A landscape with many peaks, sampled at points; each row gives a point and its height.
A climber steps from a point to the highest of its 4 nearest points, and stops where none of them is higher. Distance is the straight distance between rows; heights are no part of it.
k_372 (h 553): [149 115  91 144  94 131 139 114  75 147 119  80 140 113 102 116  98 164
  60 129  88 177 138 172 144 132 101 113]
k_406 (h 746): [138  93 128 133 103 139 149 185  68 149 182  72 147 102 147 139 164 150
  74 102 153 124 142 104 151 137  98 138]
k_817 (h 490): [ 94 119 142 105 162 111 143 133 159 134 111 144 132 157 121 111 113  87
 131 136  86 149 132 136 120 129 152 102]
k_345 (h 316): [143 127 174 116 140  98 143 100 169 128  34 102 159 158  82 145  77 113
  79 158  87 200  82 188 131  97 113 122]
k_179 (h 438): [149 137 122 136 100 146 118 169  82 114 197 118 132 105 153 155 186 156
 123 113 167  69 121  83 124 136 103 136]
k_357 (h 614): [121 133  94 129 162 124 120  70 168  90  93 182 101 114 141 116 104  92
 209 166 159  97 139 121 121 133 164 152]
k_750 (h 762): [126 122 110 146 108 151 136 148 105 147 158 105 131 122 122 112 128 150
  89 102  94 168 143 149 135 141 124 107]
k_14 (h 364): [101 150 112 132 139 131 133 152 140 130 143 145 116 149 122 100 149 116
 134 104 107 129 152 120 107 139 137 101]
k_740 (h 342): [127 116 153 115 157 116 152 116 155 144  78 115 142 161 104 126  93 102
  97 135  78 194 113 161 130 118 137 107]
k_610 (h 578): [125 150 166 138 147 103  75  57 202 141  96 202  98 140 140 130  92 113
 203 179 128 110  95 131 150 126 183 164]
k_966 (h 421): [111 175  89 127 140 140 122 120 141  76 121 160 112 115 132 114 153 107
 173 106 184  88 161 110  86 123 120 138]
k_303 (h 323): [123 126 120 130 131 133 146 135 134 147 122 111 125 150 103 103 107 126
  93 113  84 186 131 158 126 131 127  94]
k_106 (h 325): [140 103 220 111 102 113 101  82 198 140  32 104 170 107  79 161 121 145
 128 184  99 192  54 211 157  85 134 173]
k_594 (h 515): [120  99 208 100 157 104 105  98 192 169  94 157 138 146 133 143 104 120
 166 176  81 157  77 156 154 113 177 148]
k_8 (h 702): [157 111 144 116 115 133 140 188  73 109 190  99 138 117 164 178 182 145
 101 109 182  54 116  54 129 132  93 126]
k_318 (h 468): [ 92 145 108 124 147 117 129 139 148 112 125 152 124 145 131 103 139 110
 149 116 113 118 159 115  99 139 137 108]
k_741 (h 414): [143 123  97 143 103 141 135 128  99 148 137  92 134 123 107 108 104 155
  75 116  82 186 128 163 138 135 116  97]
k_100 (h 368): [192 150 124 112 115 159 113 142  70  82 170 114 110 110 165 210 161 159
 136 123 232  36 106  66 109 114  90 119]
k_317 (h 341): [137  97 200 101 148 107 134  96 176 146  45 105 165 138  92 155  93 111
 109 173  91 194  73 189 151  92 135 140]
k_490 (h 460): [ 96 136 122 127 149 125 138 143 150 132 131 141 125 154 122  97 132 110
 127 111  96 145 147 128 113 141 139 103]
k_733 (h 334): [125 128 111 135 118 147 139 146 123 149 148 116 131 136 118 103 127 138
  95 102  85 169 139 149 134 142 131  88]
k_223 (h 540): [128 156 141 158 151 124 101  30 200 120  84 216  82 128 134 120  88 103
 223 169 175 129 102 131 146 122 177 158]
k_260 (h 271): [123 146 104 150 113 149 122 159 114 134 183 135 127 127 130 105 155 145
 121  93 117 122 144 119 116 146 128 108]
k_319 (h 611): [152 124  96 137  91 127 136  93  79 141  97  87 145 134  84 119  76 161
  53 137  85 173 129 175 141 128  98 108]
k_824 (h 389): [172 173 115 133 110 159 104 143  87  88 178 139 109 101 148 174 173 164
 146 110 220  56 110  90 105 118  96 127]
k_889 (h 713): [115 115 140 124 160 104 107  89 180 129  95 182 113 145 140 123 104  98
 193 175 108 102 118 118 135 129 172 146]
k_910 (h 292): [132  97 186 103 156 104 146 110 174 149  63 111 150 148  98 144  89 103
 107 155  84 197 100 176 139  99 138 126]
k_401 (h 767): [122 135 138 137 164 107  92  59 191 126  89 198 101 135 139 121  93 105
 213 176 137 100 105 121 146 129 180 161]
k_580 (h 650): [ 95 128 111 117 161 116 121 103 157 101  97 170 111 138 138 114 115  86
 184 151 125 100 145 111 110 129 160 139]
k_328 (h 589): [123 192  92 137 123 150 114 133 132  80 147 154 112 114 132 126 157 134
 166  93 198  82 150 108  89 118 105 130]
k_881 (h 736): [143  94 129 134 103 143 151 191  72 137 188  82 140 103 152 151 170 150
  87 105 148 103 133  96 148 139 104 135]
k_295 (h 565): [124 155 150 153 145 113  85  44 210 139  88 215  94 141 135 126  89 111
 211 161 152 115 100 129 150 121 180 160]
k_685 (h 602): [144  98 100 137  90 138 141 138  67 149 150  68 142 101 118 119 118 162
  62 115 110 165 148 150 151 133 100 130]
k_794 (h 194): [111 172 101 141 115 143 117 149 129 104 164 154 120 126 131 111 160 139
 141  93 142  98 149 105  97 137 124 122]
k_879 (h 734): [140  85 115 133  98 139 152 172  68 152 173  67 145  94 136 129 153 159
  71 106 136 140 146 123 153 137 100 139]
k_120 (h 392): [ 99 177  89 128 140 132 121 132 141  83 130 159 114 132 132 108 148 111
 162 103 160  92 164 110  92 127 121 132]
k_767 (h 551): [130 110 103 139 102 146 137 154  88 153 176  90 134 111 128 111 141 160
  89 105 110 152 140 131 137 140 114 114]
k_827 (h 345): [113 123 134 123 146 124 146 132 152 147 106 125 131 160 109 109 111 110
 104 118  79 177 134 155 124 135 136  91]
k_135 (h 771): [143  89 133 125 104 129 164 184  58 152 169  55 144  99 137 143 144 147
  55  97 158 135 147 109 148 132  83 139]
k_234 (h 729): [124  96 185  97 168 109 132 102 177 156  88 139 146 143 124 139  99  99
 147 167  80 162  89 162 147 119 159 134]
k_980 (h 448): [122 114 224  98 133 110  94  87 196 171  86 146 142 134 114 146 121 131
 168 179  77 178  61 186 161 108 170 157]
k_888 (h 613): [109 104 162 108 171 101 126 111 172 139  99 155 134 154 136 125 103  94
 171 175  86 131 116 130 134 123 176 127]
k_395 (h 6): [136 102 124 123  74 108 168 163  31 144 120  40 144 116 114 142 108 162
  30  94 157 145 160 124 143 130  46 151]
k_696 (h 426): [ 99 164  97 135 137 128 124 142 144 105 132 155 120 138 129 106 149 110
 160 103 137  96 159 108  95 134 132 120]
k_870 (h 564): [172 129 138 125 107 140 128 171  77 105 185 109 129 109 168 182 179 150
 124 121 191  41 108  62 119 133 100 130]
k_575 (h 647): [104 114 137 104 167 109 130 120 163 131  97 156 123 154 136 111 112  87
 164 152 101 113 139 127 118 132 167 134]
k_243 (h 255): [135 171 104 143 102 150 102 156 101 105 176 142 122 117 143 131 176 155
 141  94 167  78 129 100 109 129 113 130]
k_351 (h 666): [139  95 107 141  97 143 145 158  75 154 167  79 142 101 125 118 129 159
  74 113 116 156 145 139 146 140 106 124]
k_524 (h 419): [138  91 212 102 137 116 113  95 190 156  64 119 157 131  99 154 107 124
 138 178  93 191  67 193 154  96 151 153]
k_538 (h 687): [153 133 109 147 109 127 142 101 106 141  93  90 135 143  86 117  79 141
  60 132  84 189 120 177 141 125 108  93]
k_481 (h 699): [130 137 124 148 158 128 100  41 186 113  89 206  89 120 136 122  91 102
 218 174 161 111 110 124 143 124 181 155]
k_918 (h 494): [113 100 176 104 162 104 105  98 184 150 100 170 129 141 138 133 104 108
 174 178  89 132  94 134 146 121 178 153]
k_892 (h 463): [133 117 102 146 106 148 137 145  90 149 157  97 134 107 116 104 128 156
  87 106  97 167 144 150 140 142 117 105]
k_571 (h 575): [ 90 131 117 117 162 114 134 132 156 116 114 157 121 151 129 103 128  87
 154 132 105 123 150 117 107 138 153 115]
k_798 (h 717): [131 100 119 143 104 144 137 174  79 148 187  92 145 104 141 129 161 156
  95 104 130 125 140 115 145 140 112 128]
k_190 (h 302): [105 171  94 138 125 135 124 148 135 102 147 161 117 133 132 109 152 117
 158  97 141 103 150 110  96 132 121 118]
k_370 (h 319): [ 99 160 103 130 128 132 128 147 136 111 149 150 119 139 127 110 153 119
 140 101 123 111 152 115 103 139 133 113]
k_23 (h 402): [125 103 175 100 162 105 148 118 166 151  75 122 148 152 108 134  93  95
 113 149  82 189 108 163 135 107 147 117]
k_239 (h 493): [ 98 144  92 126 158 115 130 108 152  80  98 164 113 126 133 109 129  94
 182 130 155  91 160 112  93 126 143 146]
k_342 (h 456): [136  87 105 117  79 124 155 143  39 142 120  38 141 106 117 128 107 163
  40 110 135 152 163 140 141 127  70 142]
k_64 (h 499): [127 123 107 138 110 148 132 163  98 142 183 111 139 115 132 109 155 154
 107 102 111 133 138 123 132 142 120 118]
k_683 (h 744): [121 126 129 131 165 109  95  64 185 126  91 197 106 135 144 128  93 102
 206 179 131 101 111 118 141 127 182 156]
k_454 (h 548): [149  90 129 123  90 121 176 178  47 146 140  37 144 104 127 139 122 154
  42  91 159 145 158 117 151 137  61 146]
k_993 (h 374): [142 140 161 129 128 112 141 101 150 135  46  95 149 161  87 135  80 120
  68 141  86 191 107 181 130 108 110 107]
k_720 (h 745): [148  94 148 123 109 132 169 194  76 148 177  57 145 107 148 152 151 150
  61  94 161 114 143  93 149 136  84 140]
k_224 (h 225): [115 154 105 146 105 147 112 162 109 119 184 144 124 125 137 111 167 145
 136 101 139  96 141 104 105 145 122 119]
k_331 (h 768): [145 195  95 139 117 157 102 130 114  84 160 148 102 110 136 143 166 150
 163  95 220  79 134 104  94 115  96 129]
k_407 (h 640): [127 130  96 138 166 125 114  50 170  94  89 189  91 112 139 114 107  96
 210 168 166 103 129 120 135 126 170 150]
k_121 (h 326): [136 155 110 143 101 147 115 158 101 116 188 139 124 116 139 128 174 156
 130 102 147  82 134  92 115 138 113 124]
k_992 (h 697): [ 93 153  96 123 150 121 125 130 148  95 117 159 119 135 136 108 146  93
 171 122 139  99 164 112  94 136 138 130]
k_183 (h 707): [156  99 150 128 111 134 167 205  70 124 184  77 140 119 161 166 177 141
  79 105 175  82 124  63 139 133  94 132]
k_165 (h 403): [161 146 118 135  99 147 110 159  82 106 187 126 123 105 158 161 178 160
 136 118 183  57 119  81 111 132 101 130]
k_204 (h 333): [124 139 117 151  98 147 118 164  96 129 194 126 134 114 135 119 168 148
 124  98 128 107 136 109 124 143 118 121]
k_73 (h 344): [116 132 121 130 144 130 151 133 144 143 127 129 129 155 116 107 118 109
 108 112  80 167 146 148 120 135 137  90]
k_444 (h 689): [101 115 131 113 166 101 113  98 169 119  95 175 115 143 143 116 108  86
 180 172 112 102 129 117 122 133 176 141]
k_228 (h 668): [185 139 128 111 114 142 127 155  67  88 174 111 116 121 168 210 170 145
 122 134 217  30 110  59 113 124  88 124]
k_402 (h 286): [115 140 185 124 138 107  75  74 207 160 103 196 114 157 142 130 103 119
 200 176 103 124  85 142 143 119 184 162]
k_137 (h 489): [134 126 133 130 136 126 149 116 137 145  84 106 134 156  93 121  88 117
  80 124  78 198 121 171 131 125 123  90]
k_31 (h 338): [107 164  84 122 151 130 129 108 144  73 111 161 108 110 132 119 142  98
 189 114 189  86 166 116  98 119 128 138]
k_577 (h 276): [114 138 108 138 126 143 133 148 123 140 157 120 128 144 121 102 136 133
 116 100  94 154 143 140 121 142 133  97]
k_885 (h 743): [142  84 102 130  89 133 143 144  47 147 128  56 147 100 123 122 105 166
  61 115 126 156 152 147 150 132  80 135]

Where does a climber stop that starts at each point below?
k_14: k_401
k_121: k_135
k_243: k_135
k_490: k_401
k_817: k_401
k_228: k_135
k_224: k_135
